Points on a hilly landscape, in no order, each with its height.
A ball rolls from a point to the lowest of its 2 nearest points, and stops where none of them is lower. Distance is the straight distance between rows; heights are no part of it.
Z_880 (h 443): [-10  65   7  -8  28 -29  -8  -7   0   7  38   9  -6  20 -10  11  15  -1
  47  26 -20 -16 -27 -13  22 -27  13 -12 -16  -7 -29 -13  -4  12 -16  51
   4]
Z_581 (h 311): [ 21  19  -6 -28  23 -30   6  -4  -9  18   5  -9  -9  -5 -12  30  26  21
 -10 -34  14 -32  18   8 -11  -5 -19  14 -14  22 -23 -22  11 -16   2   8
   2]
Z_898 (h 150): [  2 -44   6  13  24   8  24   3   3 -27 -34 -16  -4 -36  11 -11 -12   5
 -34  -5  29 -10   4 -20  -6  -9 -25  10  16   1 -15  -3  15  13  -2 -15
  14]
Z_948 (h 432): [ -2   5   5  32  29  23  -9   1  -3  24 -11 -18  18   3  -1   3 -19  -2
  16  22 -18 -10 -13 -12  36  -9  56 -22 -13 -31  -4  -4  12  34 -22 -13
 -37]
Z_102 (h 489): [  8  13 -11 -25   2 -13  -5  24   9  16   8  24 -29  32 -19  19  34  15
  -4  -7   5  25  19  19   2  15 -26  -3  32   3   4 -26  -2  -5  19  -8
  24]
Z_242 (h 694): [-26 -22  -7  -2  22  -5  24   6  19  -1 -16   8   0  -3  10   2 -16  -1
 -17   9  24  38  -4  -8  11  11 -21   9  38   9   1 -14  11   3   2  21
  29]
Z_696 (h 402): [ 35 -40  -3  31   4   3  12  -5  -1 -20 -16 -23   3 -24 -25 -17 -11  -1
 -24   8 -16  -7  37   3  -9 -22  15  -3  -8 -15  43 -17  10 -18 -19 -53
   6]
Z_636 (h 644): [-20  -3 -13   9 -14 -30  -5   2   3 -16 -26  -5   0 -13  19 -14  30   4
  10 -16  15   5 -15  -3  12 -22 -29  16  27   1 -10  -2  -6  -8   0  -3
  18]
Z_56 (h 447): [ 25 -47  -6  12  -2  24  -2  10 -19 -12  -8 -27 -10 -17  -7  18  26  41
 -11  10  12 -13  42  34 -16  14  26 -17  19   1 -41  -1  21   2 -19 -17
  -1]
Z_602 (h 406): [-14   5  11  20  -1  12 -12  16  16  14  41  -8  43  18   8 -35 -31 -24
   9  12 -39  24  11 -12  13 -10  47  13 -26 -12  11   6  -3   4 -24  -1
 -39]
Z_690 (h 268): [ 33  16   0 -59  15 -26 -11 -10 -25   9  -2 -15 -21  22 -28  14   5  -6
 -27 -43  12  -8   0   4  -2  -4 -22 -32 -24  14 -38  11  -8  19   0  -4
 -27]
Z_622 (h 528): [ -9  18  -4   8 -27  -9  11  -8  14   2  28  21   9  -7   7 -10 -17  -2
   0 -14  -9   9   7  -9 -13  10 -23  28  -8  24  29   4 -16 -48  17  20
   7]
Z_911 (h 636): [ 16  -6  24 -26  12  24  30   1   8 -15   1  27 -26 -22   6  12  15 -21
 -23  -1  17   4  17   7 -31  13 -44  10  -3  10  16 -12  15   8  36   2
  40]
Z_184 (h 475): [-10 -52   4  26 -24  27   6  -2  10 -23  21  -4  24   2  -3 -21 -40 -39
  -2  45 -18  35   3 -18   4   1  32  -3   8  -5  49  15  10  -7 -21  -5
   6]
Z_866 (h 533): [  8 -34   2  33 -40  15  -5   8 -16  14  -7  -3   1 -27 -11  26 -27  18
  -3  15  12 -21  13   6 -13  47   3  -4 -15   3  39  17  -4 -37   3 -34
  -1]
Z_676 (h 474): [ 17 -32  -6  37   1  11  33  -5  -1 -24 -30   1 -10 -37   6 -11  11   5
  -4  10   3  -5  29   4 -19 -18 -37  19  12  -7  26  -4  11 -24  11 -39
  48]
Z_748 (h 678): [ -6   4  -5 -36  -2 -34 -19  -1   6   3   0  -6 -11  35 -16  25  -1  23
  -2 -15   3  14   3  -1  10   7  -2 -19  16  10 -42   5   5  -1 -11  32
 -10]
Z_168 (h 265): [-34  19   0  42  -8  11 -23   8   1  14   5   2  21  14  26 -17  16  -2
  33  23 -10  14 -38   6  18 -11  54   0   7 -11 -28   7   1  21 -13  14
 -23]
Z_18 (h 293): [ 16  50   3 -32   0 -25  -4 -13  -4   7  32   3 -28  19 -27  -1 -14  -4
   2 -17 -15 -20  11 -11  -7  -6 -16 -13 -30   3   3   1 -26 -15  11   4
 -11]
Z_908 (h 590): [  3 -42  -4 -32 -23  22  -7 -17 -12   6 -24 -12  19  -9  20  20  -8 -14
   0  27   2  -8  25  22 -35  27  -2  -6   8  26  28  23   9 -14  16  23
  12]
Z_859 (h 554): [ 10 -33  13   5 -25  46   3 -10   0 -11   6   5  15 -15  15  -5 -12 -13
 -19  20  -7   9  11   9 -35  17  22  -4  -8  13  25  19   1  -4   7   8
   2]
Z_539 (h 398): [ -2  37   5  24 -10  12 -12  13 -19   5  -2  16   2 -16  18  12  82  24
  47   8   5 -30 -23  29 -30 -11  14  16  -7  15 -33 -11   1   4   2  19
  28]
Z_440 (h 380): [ -1  21  -1  -6 -14  -8 -16   1   6   6  19  10  -7  25 -20 -16 -31 -28
   8  -7 -12   0 -23 -15  24   8  -3   5 -21 -22  25   9 -19  -5   4 -24
 -24]
Z_366 (h 704): [  9  23  23 -47   6   4  18 -16  -6  -4  28  27 -20  -1   5  30  10 -19
  -2  -2   4 -16  -9  -6 -34  36 -35  -8 -21  18 -14   5  -6   9  22  53
  17]
Z_324 (h 376): [  5 -14  -4  12  17 -20  -9 -11 -17 -19  -4 -30  -5  -8 -28  29 -24  28
  -1  13   3 -25   8 -21  23  -4  13 -29   2 -32 -37 -13  18  -2 -27   4
 -33]
Z_575 (h 498): [ -4 -22 -13  -1   0  24 -15   1  -2   0 -25 -10  31   6  22 -51 -12 -29
 -27 -14  -4  27 -10   8  -6 -23  21  12   9   4  26  20 -10  20  -2 -24
  -2]
Z_317 (h 423): [ -7  19  -6   0  34   1  17  12  31  -8  15  20  -7   8  -8 -44 -12  -9
 -43 -23 -14  37  -5 -16  18 -21  -9  14   9  -6  12 -24  -4   8   6 -13
   2]
Z_925 (h 613): [-15   6  -2  20  -9 -11   0  -4  15  11  24   9  13  16 -16  10 -48   8
   8  30 -19  31  19 -28  29  14   9  -1   8 -18  25 -13   5 -34 -10  12
  -7]
Z_759 (h 242): [  9  51  11  30  20  20  21  12   9  -2  48  25 -18  -1 -13   0   8   7
  31  35 -30   2   8  -5  15 -10  19   2 -13 -20  -6 -28   3  10  -9   5
  -7]
Z_847 (h 645): [-21 -20  -5  -7  11  12   1   3  -1  22 -36 -11  15  14  25  26  12   9
  21  40  15  20 -14  20 -17   9   7  -5  47   9   4  -4   6   8  -1  20
  46]
Z_308 (h 299): [ -4  18   0 -10  21 -13  -8 -23   7  26  -5  -3  18  23   9  10   8   1
  18  15  -8   7  -5  16  -3 -13  16   4   2   8  21 -29   8  -1   2  20
  19]
Z_965 (h 485): [ -8  -6  -1  -1  -9 -18  15 -28  11   8  -6  -7  19  -9  10   1 -19  -6
  -3   2 -13  -2  19  -2  -6  -7 -18  21  -6   8  51  -7   5 -51   9  11
  15]
Z_706 (h 222): [ 12  33   6 -18  10  -9   4 -15  -6  12  20   4 -10   9 -13  18  -3   7
   9  16 -10 -11   3  -3  -1   1  -4 -11 -21  -3  -3 -13  -8   0   5  15
  -6]
Z_595 (h 690): [ -4  10  11 -16 -24 -11 -13 -17  13 -18  37  -2  23  13  23 -31  -8 -16
  17   9 -34  17   0  -5 -17 -16  25   6 -17  20 -13  24 -13 -12 -10  59
 -15]
Z_524 (h 632): [-10  19  -6 -11   9 -30   1  -2  23   2  27   6  -3  28 -22  16 -35   6
  17  27 -28  31  20 -21  34  -3   2 -15  15 -15  -1 -17   4 -25 -20  37
   0]
Z_901 (h 284): [ 13  42   8  44  44  17  18   2   7   1  30   5  -3 -20   6  -8  25  20
  14  13 -17 -30   0  -7  10 -24  32  15 -14 -17 -24 -36  13  11  -9  12
  -1]
Z_321 (h 723): [-32 -18 -12  10  26 -13  -6  -7  11  16 -21 -24  35  -3   5   6 -43  10
 -16   5   6  18 -17 -27  27  -5  15  -6  24 -17  -5  -1  18  -5 -32  25
 -12]
Z_149 (h 373): [-16  12  14  37  12   9 -10   7   8  12  29 -19  48  13  23 -28  -3 -26
  35  11 -54   1   9  -2  15 -29  59  30 -40 -21  18   6  -4  10 -12  -4
 -42]
Z_610 (h 369): [ 39 -25   2  40  18  38  14 -10  -5  -3  -1   0   9 -17  -5 -18  -2   1
 -11  13 -21  -1  38  16 -16 -19  27   1 -18 -12  38 -18   9   5   0 -42
   4]
Z_278 (h 564): [ -7  -5   0  18 -46  -5 -10  -1  -8  14  10   1  -2 -11 -11  30 -44  19
  -1   0  12 -13   2  -8   9  46  -6   6 -26   0  21  20  -7 -51   4  -9
 -22]
Z_256 (h 410): [ 14 -24  -1   3  -5  -3  14  17  -7 -10   2  -9 -17 -18  -2  22  54  53
  -4 -12  18 -14  39  32 -27  10  -5   9  24  10 -44  -7  16 -15 -10   2
  12]
Z_399 (h 360): [ 13   3  -8  -7  14 -25  10  -5  -5  -4   9   2 -22 -22  -5  37  34  40
   4  -6  12 -41  30   5 -12  -4 -23  13   6  10 -16 -24  16 -27  -2   8
  21]
Z_36 (h 298): [ 11 -22  12  -1  -2  -8  10 -11  -2 -23   7 -13 -16 -19 -21   1 -30   1
 -23  -4  10 -20  -5 -16 -11  20 -19 -19 -22  -6   1   7   7 -13  -1  -8
 -12]
Z_697 (h 86): [-14 -16  -3  28  37   2  19   5   1 -25 -20  -8   4 -50  22 -25 -10   7
 -49 -34  24 -16 -11 -33   7 -22 -11  10  15 -18 -40  -5  14  10 -12  -5
  -3]
Z_220 (h 641): [ -2 -10   8 -52   5 -32   9  20  15   6   2   9 -33  -3  -6  36  18   8
   0 -16  33 -16  -3  -2  11  45 -68   4  20  27 -18   5   7  -2   7  26
  15]
Z_526 (h 405): [-13  -6   9  21  30  -8 -13  -2 -12  -9  -6 -22   5   1 -17   5 -14  11
   2  21  -8   0 -20 -20  42 -20  35 -30  20 -40 -32 -19  27  35 -26   4
 -26]
Z_113 (h 532): [ 10  20  -2   3  -7   6 -13  20   3   1  23  22 -23  38 -24   5  22  24
   6   6 -24  36  27  27  10   6  16 -13  24  -7  -7 -18  -6   2   6 -18
   6]
Z_532 (h 478): [ -5 -13   8  32 -35  -2 -29   0  -9 -31  11  -7   2  -2  -4 -20   1 -31
  35  13 -23  -1 -34 -13  34 -21  15  -5 -13 -42   6   9  -4  12  -6 -40
 -42]
Z_40 (h 355): [  8  12   1 -35  45   3   5 -23  -2  24 -19  -2  15   9  16   3   5 -13
 -14  -9  10  -6 -14   8 -18 -16   1  10 -10  20  22 -25   7  26  22  21
  26]
Z_553 (h 361): [ -5  82 -15 -32   7 -31   8   2  -2  15  38  13 -32  11 -28  13 -17   6
  17 -30  -3 -25  -1 -26  12   0 -19 -21 -20  -6 -35   8 -20  -8 -10  10
 -18]
Z_808 (h 434): [-13  27 -18 -30   1 -20 -18  30   4  49 -19  15  -8  35  -9  27  17  28
   4 -29  27   5   1  22  13  32 -24  -2  20  11  -8  -8  -8  -2  24 -16
   4]
Z_677 (h 223): [  5 -47  10 -17   5 -15  14 -18  -5 -28 -17 -19 -11 -29   5  14   4   6
 -17   3  28 -22  10  -8  -9   8 -27  -7  12   8 -18   5  19 -11   2   5
  10]
Z_831 (h 754): [  3  -1  10 -38 -11   9  -1 -14   7   2  22  11  -3  16  -9 -11 -46 -32
 -23 -10  -2  10 -12 -20 -19  27  -6 -14 -25  17  13  27 -11  -3  13  25
 -19]
Z_263 (h 162): [-11   8 -11  -6  17  -2   1   8   3 -13 -22  -2  -7 -26  13 -28   2 -10
 -43 -47  23 -12 -30 -18   8  -3 -22  10  -6  -2 -32   8  -3  20  11 -22
 -18]
Z_430 (h 461): [  5  -7   3  -6   4   9   8   3  12 -12 -10  13   0   1  -5 -55 -15 -32
 -47 -34   3  27  -9  -5  -6 -18  -8  12 -11  -5  22   4 -13   9  10 -30
  -5]
Z_576 (h 476): [ -7  21   1  27   4  17  23  -5 -10  15 -26   4  10 -30  37   0  32  17
  13  -4  21 -30 -14  19 -32  -9 -26  34  -2  13   4   6  -4  -9  15  -4
  44]
Z_228 (h 216): [-33   1  -5  18  -6   1 -25   0   5  11  -5  -7  34  30  18 -15  -7 -21
  25  21 -19  34 -33  -1  18 -10  40   1  19  -6   6  10  -7  14 -13  17
 -11]
Z_801 (h 673): [-28 -28   0 -34  12  -5   9  -8  10  -7 -16   4   3  15  22   1   3 -25
   2  20  18  34 -16  -1  -9  17 -18  -3  37  17  -4   2  12  14   4  36
  37]
Z_651 (h 737): [ 25  -5  -3 -28   1 -16  -2   4 -12 -40  18  -7 -22   0 -16 -17  17  16
 -27 -34   0  -2  25  -3  -4  -9   3 -24  -3  15 -71   9  -3   9 -19  21
 -27]
Z_267 (h 356): [ 12  25 -12  33  28 -10  26   1  15   9   0  10  -3  -4 -11 -13   5  14
  -3  -1 -24   0  22  -1  18 -29 -10  18   2 -19  44 -49   8 -15   2 -34
  22]
Z_850 (h 602): [  9  -5  -4 -41 -15 -20   9  31  13  -8   2  19 -41 -12  -6  14  30  13
 -20 -52  30  -8  20   3 -12  35 -57   2   6  39 -31  15  -3   0  19   6
  -9]
Z_3 (h 527): [  9  14  -5  -4 -32  12  -6  35   6  -7   3  34 -34   3 -13 -16  18  10
 -19 -38  11  17  11   7  -1  30 -18   1   1   7  -6   3 -13  -1  27 -35
  -4]
Z_116 (h 488): [  1  18   0  -3  35  20  -2 -10 -17  20 -30  -1   1   6   6  -7   0 -15
  -7  -9  19 -17 -37   4  11  -7  19  -6 -20 -18   4  -8  -2  53  16 -33
 -20]
Z_373 (h 698): [  8  11 -10 -40  21 -23 -25   4  -8  13 -11 -13   1  43 -18  19   8  21
 -15 -23   8  24   9  11  12 -11  25 -28  14   2 -43  -3   4  35 -16  12
 -19]
Z_290 (h 190): [ 25  24   3 -55  17 -13  -6   1 -17 -19   7  -3 -29  15 -12 -11  22 -21
 -28 -42  13  -7 -14  -7  -2  -7 -31 -14 -13   4 -40   0  -9  41  14 -11
 -19]
Z_849 (h 511): [  5 -16  20  10  14   4   5 -29  -4 -28   7  -7   4  -2   7  19  12 -19
  44  47 -22 -16 -17  -9   3 -17  10 -17  -1 -11  -1 -16  21   9  -3  40
  17]
Z_465 (h 719): [ 26  -6  -2 -43   7   2 -13  13 -10 -18  13   3 -19  27 -14 -10  29  16
 -27 -24   3  22  26  20 -11  -3   8 -22  12  13 -55   5  -6  34  -8   2
 -14]
Z_415 (h 481): [ -7  43 -20   7 -48  -5  -7  24  17  -9  27  39 -26   7  -4 -19   3  -6
   9 -38  -1  10 -10 -11   7  17 -20  18  -1   6   7  12 -27 -19  25 -18
  -8]
Z_211 (h 333): [  5  25   3  28  11   0  -2 -10   5  15  18 -12  31   0  16 -12   9  -3
  37  21 -39 -20  -3  13   6 -24  43  14 -31 -10   3  -2   2   7  -5  18
 -23]
Z_132 (h 559): [-24  51 -12   8  -6 -20  18  -4  26   7  21  26   2 -20  16  -2  -3   3
  10 -14  -5  -8 -10 -22   4   2 -16  31 -12  14  11  -6 -11 -37   6  28
   7]
Z_259 (h 627): [-13 -13   2 -29 -28  13 -13 -21  -8  15 -15   0  29   9  30   3 -10 -30
  10   0   2   6 -22  12 -27  20  -1  11  -3  29  27  28  -8 -12  18  43
   7]
Z_342 (h 334): [ 32  23   0 -58  36 -33   2 -19 -23  16   4 -15 -14   1 -20  38  15   6
 -12 -28  19 -38  10  -1  -1  -5 -15 -12 -21  17 -26 -14  -1   9   2   0
 -10]
Z_547 (h 436): [  6  31   1  16  -2  14   9  14 -10   4  -6  18 -11 -23  14  18  70  20
  27  -6  18 -28 -11  26 -30  -3 -17  22  -1  16  -8 -14  -3   3  15   4
  37]
Z_958 (h 661): [  4   2  13 -24 -38  21 -11 -19  -2 -11  17  13  26   5  26 -23   7 -37
  11  -4 -29   7 -17  16 -38   2  14  10 -24  28  16  34 -19  -8  11  40
  -3]
Z_772 (h 350): [ -6  46  -7  24 -15   8 -13   6  -9  -1  20   7   9  -9  19   6  56  27
  38  -2 -11 -28 -24  13  -9   0  38   2 -12  15 -52  -3  -5  -1 -18  27
 -13]
Z_886 (h 588): [-27 -12 -11   9 -20 -20   1   2 -11  36 -54 -26  20 -11  29   4   2  17
  17 -13  23 -11 -12  14 -10 -10 -25  30  12  20  18  27 -19 -20   7 -24
  29]
Z_941 (h 708): [-19  11   4  -2   5 -18   0 -17  20  -5  22  -9  36   5  30 -23 -19 -16
  11  11 -31   9  -8 -18   2 -19  10  22  -7   9   4   7  -3 -17 -17  54
 -11]
Z_173 (h 343): [ 13 -18   5  15  -3 -18  -2   2  -3 -38  11 -11 -14 -10 -24  -3 -19  16
 -27   7   0  -4  16 -24  16  -5  -2 -23  -4 -21 -19  -7   7  -9 -18  -6
 -21]
Z_462 (h 482): [  7 -21   7   7 -32  14 -12  22   6 -12  26  14  -7  35 -38 -13 -31 -19
  -8  19 -27  36  18  -4  10  15  18 -22   5 -11  27   7  -3  -6 -11 -23
 -15]
Z_352 (h 433): [ 14 -11  -1  10 -35  -5 -15   5 -12 -26   4   9 -21   9 -27 -23  -3 -25
   5  -7  -7   4 -13  -3  24  -7  -4  -9 -22 -23  37   6 -15   1   8 -52
 -23]
Z_96 (h 442): [ -2 -26  15  30 -19  32  -3  28  12 -10  45   7  14  19  -8 -27 -42 -32
   3  33 -26  39   0 -14  15   6  45  -6 -10 -20  22  23   0   9 -26 -14
 -35]
Z_777 (h 459): [  9   1   9  21  32  31   6   1 -11   8  -9  -7  -1  -4 -10   0 -31  -4
  -2   8   7 -11 -21  -9  12  11  28 -23 -22 -19  10  -8   4  37  -2 -28
 -34]
Z_224 (h 106): [  6  32  -2 -26  15   0   0   6  -1 -20  12  13 -24  -2  -7 -28   5 -23
 -27 -36   3   3 -24 -16   4  -5 -13  -3 -23   3 -27   4 -17  35   9  -7
 -29]
Z_726 (h 576): [ -2   5  16  22 -14  23  17   1  -8 -27   5  31 -20  -8   7   8  33 -17
  30  37  -5   6  -4  20  -3  -2 -17   1  19 -18  19 -15   2   5  16  -4
  40]
Z_453 (h 310): [-14  28 -10  17  -1   7 -20  11  -6  16   5  -3   9  -5  15  -5  25  27
  20  -4  -1  -6 -19  13   6   0  46   6   4   1 -49   0 -10  10 -13  14
 -18]
Z_405 (h 523): [-11 -10 -13   4  -4   6 -17   7 -19  18 -58 -13  -1  12   9  -9   5 -11
  -1 -21  26  -2 -33  14  10  -4   0  -9  14 -12  -3  11 -11  42  14 -50
 -11]
Z_5 (h 584): [  1 -24   9 -16  17   3   7  -7 -24  10 -56 -26   3 -10  27  23  16 -11
  15   4  44 -33 -33  13  -3  -4 -28  -4  11   7  -4   1  17  34  10  -4
  27]
Z_995 (h 618): [-21 -11 -12  -2 -17 -22   6   3   3   2 -32 -14   7 -19  22 -15  14   6
  -4 -34  29 -16 -19   7 -10  -4 -44  27   7  20  -1  23 -11 -13  17 -11
  12]
Z_558 (h 734): [ 10 -12  16 -45  -2  18  12 -28  -2 -14  12  16  -9   2  -9  -7 -17 -43
 -13   1   6   8 -12  -8 -25  23 -17 -10 -13  15   9  17   0   9  22  30
  11]
Z_972 (h 506): [ -2  -3   4  36   0  18  31   4  -9  10 -30   3  -6 -29  27  -8   8   7
   7   0  12  -1   1  14 -18 -10 -37  28   9  -3  22   5  -5  -6  11 -32
  49]
Z_776 (h 593): [-11  -7   3  34 -42 -13 -11   1  12   5  30  10  12   4 -18  12 -54   5
   5  26 -19  12   7 -31  11  21   2   4 -13  -7  32   7  -4 -51 -12  -6
 -19]
Z_115 (h 543): [ 16 -40  -2 -25 -34  12 -23  17 -13  -5 -18  -8 -12  14 -18   6   0  -3
 -17 -11  16   7  21  26  -6  25  -4 -28   8   9  17  24  -8   7  17 -32
  -6]
Z_139 (h 388): [-14  47 -18  -4  14 -20 -10  18  11  50  -9   9 -10  27 -17  20   3  36
  -3 -25  16   4   7  11  11  22   7   3   2   5 -17 -13  -6  -2  -2  -5
  -9]
Z_185 (h 439): [ 23 -53  -7  21 -25  -4  12  -6  -1 -36 -24 -11  -3 -29  -4 -24   3  -3
 -24  -1   0   7  39   6 -14 -18 -23   6   1  -5  36   3   3 -20  -3 -53
  24]
Z_683 (h 395): [  4  12   1 -26  43   0  27 -22  16  22  -6   2   6  -8  14   3 -22   0
 -33 -11  16  -5   1  -6 -15   1 -11  10  -7  13  12 -20   8   2  14  21
  19]
Z_646 (h 565): [  9   3  -1 -13 -17   2   1  19  -8   4  -5   8 -21 -11   5   4  31  15
 -17 -36  27 -14   2  14 -15  29 -21   0 -10  19 -37   9  -6   8  12 -15
 -15]
Z_270 (h 556): [  5 -23 -10 -12   1   2 -10 -11 -24  16 -60 -34  13 -14  15  12   9  -8
   5 -13  32 -33 -18  11  -5  -1   0 -10   3  12 -10  17  -2  23   6 -26
  -7]
Z_252 (h 526): [  7 -33  -5  12 -20  49  -1   2  -5  11 -10   0  24   0  21 -37 -18 -17
 -23   3  -8  27  10  23 -33  -2  34  -2   3  18  30  24  -8  20  -3 -17
   5]
Z_475 (h 291): [-17   1 -16  15  -6   1 -28   7   2  23 -17 -23  34  21   5   1 -13  22
 -10  -9  -8  19  17  10  18 -18  43   3   8  -9   3   2   0   0 -30 -16
 -32]
Z_962 (h 558): [-16 -39 -15  26 -20  -3   1   3 -25  16 -66 -28  22 -22  16  -1 -22  17
  -2  -2  17  -7   0   2   5 -17 -13  18  24   1  24  32 -14 -22  -7 -46
  23]
Z_251 (h 441): [ 12 -10  -2 -11  20  12  26 -30   8  30  -4  -8  24 -16   5  23 -25  10
 -18  16  -8 -11  28   7 -24  10   6  11  -8  15  33 -16  13 -30   2  21
  21]
Z_999 (h 518): [ 18  10   3   3  -6  -2  -3   9  11   2  33  13  -7  36 -25 -22  -9   8
  -1   8 -42  32  32  13  17 -11  23 -15  -1 -18   7  -6  -1   1  -5 -17
 -16]
Z_537 (h 393): [ -9  11 -14  21  18 -12  13  15  17   7  -2  10  -8   5  -7 -20  -2   7
 -27 -17   2  21  17  -7  22 -16 -10  15  16 -17   5 -27  -2  -4   3 -28
   9]
Z_151 (h 711): [-38   6 -11  -6  26 -26  10  -4  21  14 -17 -12   8  -2   5   5 -30   6
 -24 -18  18  17 -16 -33  26  -5  -6   9  23  -5 -10 -10   8  -8 -10  26
  -3]
Z_233 (h 409): [-21  71 -13 -14   6 -36 -12  -7   7  10  34   3  -8  17 -10   3  -1   6
  35  -7 -15 -20 -19 -33  20 -26   0 -11 -16  -8 -36   5 -17 -13 -19  36
 -22]
Z_544 (h 500): [ -4 -48  -1  25 -14  11   0  -8  -5 -16  -9 -21  30 -18   3 -24 -33 -39
  -5  23 -17  10  -7 -19  16 -19  12   0   1 -13  46  10  10  -1 -15 -24
   3]
Z_35 (h 332): [ 24 -16  16  45  14  51  10  -1  -6  -2  14   8   4  -9 -12   3  -3   5
  22  40 -34   0  33  18  -6  -2  40  -7 -15 -17  27 -23  14   9  -5 -20
  -8]
Z_437 (h 520): [ -2 -17   4  10 -52  -2 -33 -10 -15 -37   5 -11   5   7  15 -15  15 -13
  23   2 -19  -1 -19  11   7  -5  19  -3  -4 -10  -6  32 -15   0  -1  -4
 -32]
Z_357 (h 616): [-17 -22  11  -5  -8   2 -13  -8 -16   2 -38  -8  13  -6  30  28  40  -2
  45  31  23 -20 -32  19 -22   4 -14  -5  20  14  -2   5   7  12   9  22
  41]
Z_774 (h 672): [  3  -5  15 -52  28 -12   7   1   4  18   8   5 -10  -3   1  50  27  -4
  -1 -11  31 -19  -9   3 -20  25 -49  -4   4  34 -24  -3   7  12  13  43
  21]
Z_865 (h 336): [-21  11 -25   6  -7 -17 -17   5  10  38 -25 -11  19  23  11  -3  -4  26
  -5 -23  11  22  -3  15  14  -1  18   9  20   1  -5   6 -13  -9  -9  -4
 -11]
Z_190 (h 529): [-13 -37 -22  18 -11   7  -9 -13 -11  22 -45 -37  41  -9   7  -2 -39  -5
   0  18  -1  -4   5  -4  11 -15  21   5  14  -2  49  19   3  -4 -14 -22
   6]
Z_876 (h 544): [  8 -29  13  29  -1  19   2 -18 -15 -31 -16   2  -4  -8   4   6  15 -24
  38  40  -7  -8 -16   8  13 -11   5  -8  10 -24  19 -12  17  19   8 -16
  18]
Z_34 (h 319): [ 10  36  -4  24  50   5  31   1  17  -6  19   8   7 -21   7 -19   7   8
 -10   2 -19 -11  17 -12   3 -39  12  30 -11  -8  15 -46   8  -5   0  -1
  10]
Z_469 (h 605): [ -2  -5  14  -3  -7  22  17  12  10 -24   2  32 -32 -13   8  12  34 -19
   6  19  18  15   5   9 -16  10 -39  12  25  -8  11 -11   7   3  25   8
  53]
Z_94 (h 480): [ 10  28  19   3  10 -11  -6 -19  -4 -30  38   2  -6  11  -2  13  28 -11
  65  54 -31 -23 -16 -10   2 -26  10  -9  -8 -20  -9 -16   8   9 -12  55
  15]
Z_50 (h 288): [ 23  21  22  38  25  39  21   5  -3  11  33  21 -14  -1 -28  23   0  25
  18  36 -18 -12  18  11   6  13  36  -8 -10 -22   4 -25   9  11   4  -4
  -1]
Z_842 (h 725): [-32  -4   4  -3  -1 -19 -16 -14  15  -8  10 -15  35   9   6  -2 -52 -17
   7  20 -11   8 -21 -40  30  -6  19  -6   0  -8   3  16   3 -14 -30  47
 -27]
Z_257 (h 585): [  5 -49  13 -32 -31  10  -8  16  -1 -11 -16   8 -26   3 -13  16  20 -15
 -14  -3  21   2  11  22 -17  36 -45 -15  12  11  18  24  -3  -1  26 -16
  17]
Z_410 (h 430): [-15  32 -15 -19 -31 -21 -20   4  20   3  17  26 -15  30 -22 -16 -19 -17
   2 -35  -7  17 -25 -28  20   7 -14  11  -6 -13  -2  21 -21  -9  12  -7
 -21]
Z_398 (h 503): [ 11 -46   4   9 -33  22  -4  21 -19  -1 -18 -13  -8 -22 -14  17 -12  24
 -28  -1  28 -13  18  19 -27  46   3 -17  -7  10   7  28   1 -11   0 -40
  -7]
Z_363 (h 655): [ -8  24  -6 -23  -7 -46 -14   1  23  -9  26  15 -14  27 -17   7  -6  11
  10  -5 -11  21  14 -19  12  -4 -16 -13  16   4 -27  -7  -4 -23 -13  45
  10]
Z_464 (h 473): [ 11 -62   5  15 -17  35   3  23 -13 -18 -14  -6 -21 -25 -16  20  12  30
 -21  17  28 -10  30  26 -21  35   9 -23  11   0 -27  13  10   4  -5 -31
  -3]

For each start below, name the point where the ball stops.
Z_151: Z_697
Z_270: Z_697
Z_324: Z_697
Z_726: Z_706
Z_842: Z_759
Z_465: Z_581
Z_547: Z_228
Z_558: Z_440
Z_859: Z_759
Z_622: Z_706
Z_776: Z_581
Z_257: Z_581
Z_115: Z_581
Z_972: Z_759
